Each row is a point on a landscape with many valleys, with its height.
From any point a ball rolls to the lowest of the 6 points nearest to it. It stops when none of these is lower. Distance is the straight distance between rows; heights are no part of it.
Z363 (h 672): [109  96 114 196 116 117 139 171 111  97 111 130  77 168 125 106  85  99
  68 152 163  64 100 179 126 138]
Z784 (h 391): [109 194 184  98 183 184 162 109  91 141 191 110 123  40  70 122 141 152
 146 141 110 151 120 124 100  76]
Z748 (h 214): [104  72 132 148 129  54 100 126 118 109  84 109 109 123 156 119 130 108
  87 135 131  89 119  86 138 147]
Z266 (h 292): [132 115 141 150  89  95  90 137 142 157  91 144 143 147 172 170 141 135
 151  72 125 136 146  84 139 173]
Z428 (h 272): [175 139 119 162  68 166 115 156 157 133 131 144  98 175 124 134 117 116
 138 117 144 139 127 148 120 144]
Z554 (h 211): [123 144 136 118 166 176 163 122 106 126 163 140 126 103  83  90  83 115
 154 145  74 126 105 203  78  97]
Z434 (h 226): [122 136 174 140 137 151 100 124 110 169 160 120 117  98 147 128 140 126
 144 102 106 125 151 125 110 140]
Z780 (h 150): [ 64 137 167  87 136  92  75 129  81 178  60 157 153 102 193 161 163 152
 169  71 109 141 195  75 154 116]
Z691 (h 273): [103 128 179 154 115 103  79 132 100 176 106 137 102 146 189 143 139 119
 159 100 122  77 166 104 125 162]
Z364 (h 353): [152 116  99 141 112 128 136 150 143  86 121 119 125 160 127 116 116 110
  96 136 134 128 105 165 138 139]
Z487 (h 179): [161 137  84 117 107 136 154 141 156  82 112 135 143 184 117 116 107 106
 104 157 128 120 113 201 139 126]
Z913 (h 222): [ 89 124 136  51 164  88 116  91 122 113 114 123 150  66 134 122 160 141
 119 158 145 117 150  51 153 100]
Z243 (h 181): [145 175 107 110 126 162 135 123 146 145 154 134 170 153 143 135 132 142
 167 119 122 167 152 144 143 138]
Z630 (h 210): [154 144 115 112 111 115 143 111 172 148 131 119 170 138 133 176 169 153
 163  87 154 177 122  71 147 152]
Z338 (h 176): [146 116 104 136 150 178 214 129 105 127 163 145 109  94  49 102  77 146
 131 153  97 151  89 192  57  97]
Z953 (h 357): [153  90 122 138  62  95 111 141 176 147  91 128 123 147 133 169 157 129
 119  76 155 170 107  69 139 180]
Z393 (h 347): [151  98 103 162  78 154 122 171 163  95 112 141  85 182 103 148  93 108
  94 125 152 129 102 166 137 137]
Z705 (h 118): [136 131 103 140 133 156 140 127 130  96 133 133 124 145 124 101 102 115
 130 162 119 103 117 204 113 118]
Z888 (h 201): [ 85 183 191  67 169 133 113  99  96 145 141 128 157  73 141 126 148 143
 149 132 106 141 174  83 160 108]
Z160 (h 293): [167 139 146 147  94 168 115 122 134 137 155 124 105 114 139 148 133 137
 151 117 117 133 124 142 115 137]
Z627 (h 630): [125 122  88  85 149  97 141 108 127  98 117 117 167 124 131  89 125 110
  99 187 124 101 134 144 138  97]
Z562 (h 227): [134 105 123 114 151  93 137 116 124 119 153  98 154  57 126 133 168 156
 114 136 142 153 118  54 125 117]
Z143 (h 66): [125 151 147 117 127 138 113 126 117 136 150 127 141 122 144 102 119 113
 146 146 104 115 144 160 126 122]
Z570 (h 482): [114 101 125 150 121  67  85 133 136 159  73 124 131 177 187 156 125 110
 129  91 140  97 148  92 135 179]
Z963 (h 368): [175  96 131 204  69 175 113 169 146 113 138 158  56 154 105 148 110 123
  99 103 169 143  93 139 127 146]
Z819 (h 339): [150 117  71 116 135 135 180 146 124  80 144 118 148 130  79  96 102 131
  92 187 123 133 106 163 121 100]
Z425 (h 484): [158 151  79  98 196 157 202 123 109 101 199 110 185  79  68 125 145 170
 116 174 169 146 117  88 128  90]
Z546 (h 173): [119 139 127 121 167 141 143 106 108 115 150 124 131  97 110  82 111 113
 130 171 102 113 113 171  99  90]
Z999 (h 74): [102 138 158 156 148 172 125 111  97 125 141 145  93 138 121  80 106  89
 138 157 102  69 134 195  90 118]
Z119 (h 436): [161 119  84 115 150 127 167 124 126 101 161 110 165 100  71 123 141 148
 107 157 155 146 104 106 121 109]
Z621 (h 148): [144 171 150 123 120 151 123 121 137 158 160 131 158 124 147 160 158 150
 180  91 119 181 158 111 142 140]
Z995 (h 90): [ 74  74 116  81 136  43  99  99 139 139  47 114 166 102 147 158 172 147
 128  97 107 131 139  29 130 165]
Z548 (h 230): [ 95 104 118 109 120  48 102 106 137 164  52 119 145 141 172 167 151 131
 127  83 127 140 144  64 132 158]
Z659 (h 283): [177  98 102 161  80 176 173 169 113  97 135 136  73 120  69 113  95 142
  95 130 148 147  84 188 103 126]
Z576 (h 594): [ 98 115 118 153 117  82 100 134 137 152  76 140 116 206 177 141 118  97
 120 113 135  92 145 136 156 164]
Z387 (h 177): [ 72 151 205  78 163  99  88 103  92 130  86 139 112  68 158 139 146 132
 150 129 113 112 195  71 147 101]
Z530 (h 307): [120 165 129  95 197 159 177 111 111 115 184 116 164  97 103 117 149 157
 147 147 129 157 131  92 132 100]
Z494 (h 155): [ 87  89 125  79 134  52  98 100 139 121  85  97 150 103 154 126 155 123
 110 141 127 110 126  70 156 121]
Z961 (h 497): [127  75 135 161  84  89  98 142 151 127  82 137 107 164 164 161 117 105
 107  91 152 112 111  76 145 184]
Z244 (h 295): [146 107 161 206 110 181 110 126 120 144 161 138  71 118 113 129 113 133
 148 101 118 125  98 167  85 147]
Z234 (h 257): [142 127 152 198  99 178 103 138 137 141 152 138  83 171 132 123 107 121
 128 115 130  88 120 177  95 146]
Z884 (h 296): [ 93 169 178  73 182 137 142 100  97 119 153 122 142  51 101  98 146 130
 116 180 130 126 142 109 134  70]
Z550 (h 435): [192 121  62 131 115 166 203 146 134  95 160 123 152 114  68 118 124 150
 103 153 148 167  95 139 103  93]
Z14 (h 254): [145 133 113 152  92 129 116 135 150 129 120 136 122 188 137 132 104 113
 126 116 139 122 125 176 138 142]
Z852 (h 358): [135  90  80 148 140 119 180 154 103  76 113 139 121 133  75  67  76 111
  80 185 118 104  97 228 114 106]
Z471 (h 154): [ 95 116 147 148 171 149 149 114  79 109 131 156 101 119  93  68  65  96
 118 175  88  66 119 220  75  93]
Z601 (h 492): [145  99 128 206  77 137 123 170 139 108 134 135  60 158 110 152  95 106
  92 106 157 111  80 149 122 165]
Z658 (h 355): [121 110 144 162 117  96  88 145 115 132 121 122 111 145 173 130 133 126
 121 117 135 112 138 108 140 156]
Z774 (h 174): [ 86 132 157 117 130  90  94 125 103 151  95 127 127 113 188 146 168 133
 139 115 107 103 164  73 131 141]
Z905 (h 229): [168  97  69 159  94 179 197 178 126  88 132 159  79 129  43  99  80 129
  98 146 132 160  81 204 102 102]
Z749 (h 89): [157 107 103 140  89 112 127 134 155 109 116 120 139 143 117 137 128 124
  98 122 146 143  97 112 139 148]
Z291 (h 224): [180 120  83 148  81 180 162 152 160 108 144 139 104 152  97 127 103 135
 125 126 131 155 108 173 108 105]
Z180 (h 294): [149  94 102 174 116 158 175 159 112 105 137 147  92 139  92  96  63 130
 105 166 118 112  90 209  88 117]
Z583 (h 552): [106 136  88  63 163 101 157  97 140 120 131 105 189 121 121 124 147 139
 117 153 141 135 128  95 165 104]
Z48 (h 329): [110 124  95  91 141  66 117 120 165 156  79 111 176 136 139 171 160 149
 160  89 134 174 142  74 136 158]
Z671 (h 394): [ 92 162 118  42 172 107 122  92 143 145 106 118 183 117 142 152 168 155
 155 125 136 145 171  77 173 102]
Z503 (h 196): [123 134 211 139 145 134  97 128  98 139 155 117  92  61 143 118 138 132
 129 140 117 120 133  95 101 114]
Z870 (h 194): [104 104 155 120 146  91 105 118 117 113 116  98 116  48 152 129 157 131
 115 129 129 129 122  56 128 112]
Z837 (h 328): [117 154 137  78 160 104 109  96 121 113 135 126 149 104 151 121 146 136
 135 156 125 120 158 105 147 106]
Z411 (h 117): [173 100 139 191  88 158 120 158 138 124 143 118  75 101 105 132 120 147
 112 108 141 146  91 128  99 152]
Z230 (h 200): [154 132 109 124 114 158 151 128 142 108 158 118 129 120 115 120 134 130
 131 152 118 146 115 172 116 116]
Z389 (h 505): [146 108 146 189  87 125  96 145 133 135 120 133  74 157 164 146 121 121
 125 103 143 114 122 120 115 170]
Z635 (h 511): [147  88 130 175  76 121 102 164 163 116 100 148  85 188 121 160 114 105
  81  97 162 133  99 114 143 173]
Z916 (h 805): [105 100 130 166  68  87 110 171 161 166  44 159  80 229 142 178 110  74
 100  61 186 127 142 108 147 197]
Z526 (h 32): [116 156 159 119 125 129  84 134 112 171 110 142 168 120 170 140 153 145
 179  68 111 145 170 111 153 141]
Z533 (h 212): [130 191 128  86 174 160 145 119 124 142 181 115 169 115 130 139 153 160
 173 119 122 161 153 114 155 111]
Z510 (h 291): [131 161 141 114 167 190 172 113 112 129 188 116 144  84  83 109 143 146
 140 155  96 140 112 162  95  95]
Z352 (h 317): [169 149 127 165  65 178  84 133 151 163 128 166  97 196 152 158 116 125
 163  81 147 133 156 151 126 159]
Z673 (h 305): [126 126  87  69 162  82 148 117 164 139 132  90 192 132 116 155 182 159
 135 130 142 158 125  53 154 127]
Z226 (h 531): [128  86 132 187 106  96 120 159 132 103  95 123  96 164 141 132 118 108
  84 124 149  88 104 124 139 172]
Z620 (h 156): [144 141 128 163 109 189 135 138 140 122 154 152  97 161 107 117  87 112
 152 113  98 114 112 214 101 129]
Z65 (h 348): [132 150 149 108 161 169 153 117  95 116 171 117 126  64  90 105 126 124
 131 167  98 145  98 151  90  89]
Z492 (h 356): [134 120  88 132 102  99 125 139 160 108  91 133 134 211 144 128 104  90
 107 122 149 124 138 160 153 143]
Z724 (h 507): [136 124 102 104 160 113 155 115 103  94 154 118 152  81  98  94 125 134
  92 189 124 112 116 147 120  71]
Z686 (h 161): [159 153  95 139 106 217 147 121 147 131 163 167 127 167  92 104  93 127
 191 114 101 151 128 207 102 118]
Z328 (h 172): [131 144 163 121 118 129 118 132 135 162 150 107 146  81 156 154 180 167
 166  92 113 164 137  44 132 150]
Z655 (h 342): [115 107 168 186 131 144 118 141  90 127 145 124  75 131 134 106 107 124
 110 139 121  73 113 166  91 137]
Z512 (h 440): [116 154  85  80 146  97 141 106 151 123 122 104 191 165 147 118 136 126
 136 148 142 138 145 130 156 125]
Z452 (h 151): [124 163 170 102 142 136 117 121 129 166 152 125 167  92 137 145 177 168
 164 102 123 159 155  73 142 123]
Z785 (h 61): [120 131  99  97 132  79 110 111 146 145  89 132 173 172 168 140 144 123
 150 104 127 145 159 136 165 149]
Z648 (h 191): [118 125 125  98 144  85 110 120 139 146 118 100 164  93 141 155 184 162
 144  96 120 173 143  40 144 135]
Z907 (h 341): [170 129  82 117  70 129 135 131 182 137 106 121 130 186 123 162 137 123
 133  99 164 182 110 127 156 153]
Z998 (h 217): [105 152 149 113 148 121  91 101 100 131 127 140 148 130 154  96 115 105
 135 156  95  88 159 148 146 110]
Z846 (h 413): [104 120 173 191 133 131  99 136  99 148 141 141  72 165 169 124 113  97
 124 115 134  67 147 147 117 167]
Z324 (h 286): [112 164 111 118 135 117 101 129 128 140 124 143 157 189 169 122 101 104
 140 129 113  94 167 190 146 139]
Z228 (h 437): [108  98 117 123 141  89 131 123 114  86 117 114 126 104 140 106 122 104
  88 176 122  90 114 152 136 121]
Z208 (h 131): [ 99 127 159 112 133  93 101 125 110 186  86 129 166 119 180 174 171 158
 175  72 106 151 174  69 154 157]
Z632 (h 518): [124 107 130 185  88 119 113 167 153 125  99 154  86 211 150 149 105 101
  93 108 161  86 127 148 142 174]
Z937 (h 415): [142 127 134 183  77 137  91 155 136 160 117 160  86 205 158 161 113 122
 143  87 157 111 146 133 133 167]
Z82 (h 282): [136 148 148 103 170 140 137 117 117 127 174  99 155  60 113 119 160 159
 120 144 133 144 133  80 132  93]
Z465 (h 362): [116 176 154  88 197 139 156 109  94 117 180 119 154  58  90 121 142 145
 120 173 128 141 138  82 117  69]
Z427 (h 327): [141 120 142 154 126 148 122 132 114 131 166 112 101  85 120 101 118 137
 123 151 122 121 102 146 103 117]
Z132 (h 241): [ 91 117 200 171 162 128  88 110  70 140 139 125  64  91 147 111 116  89
 125 151 113  80 134 133  99 115]
Z696 (h 256): [ 89 200 166  67 177 155 119 103 115 141 143 131 161 114 130 118 140 129
 162 135  95 132 176 140 172 101]
Z3 (h 302): [102 189 148  56 189 153 152  96 110 132 155 120 170 101 113 125 163 157
 143 150 134 133 155  78 155  80]
Z520 (h 215): [166 112  70 124 106 183 190 150 155  97 134 152 117 159  87 104  88 130
 111 145 123 151  90 198 117  98]
Z793 (h 553): [ 95 111 109  98 129  49 100 114 148 137  63 121 158 152 176 140 141 113
 131  98 115 112 148 111 157 142]
Z501 (h 130): [ 89 146 179  96 157 120  97 103  92 122 120 126 114  74 148 110 127 110
 127 160 118  92 158 125 132  81]
Z51 (h 378): [118 115 115  76 145  90 142 111 136 117 119 102 161  94 124 114 148 137
 105 153 128 119 132  73 146 110]
Z289 (h 258): [161 141  66  97  98 123 158 124 180 106 116 117 162 175 117 142 120 115
 114 140 147 162 116 151 157 129]
Z781 (h 261): [157 112 124 116  97  90 119 124 174 137 123  91 152 126 136 149 166 140
 128 105 148 170 105  67 134 162]
Z947 (h 122): [132 104 105 174 142 194 188 111 117 145 149 176  76 116  38  89  56 130
 168 122  91 144  58 222  57 107]

Call two points neighbours if one is among the 6 nearest of the other. Go from one point of each pair to the other, from neighbour to neighbour, staying as low as possible. Name the highest point that can't be avoided.
Z526 and Z785 => Z548
Z749 and Z995 => Z14
Z749 and Z411 => Z659
Z143 and Z947 => Z620

For each start below, name the point where the ball stops.
Z425 => Z526
Z465 => Z526
Z784 => Z526
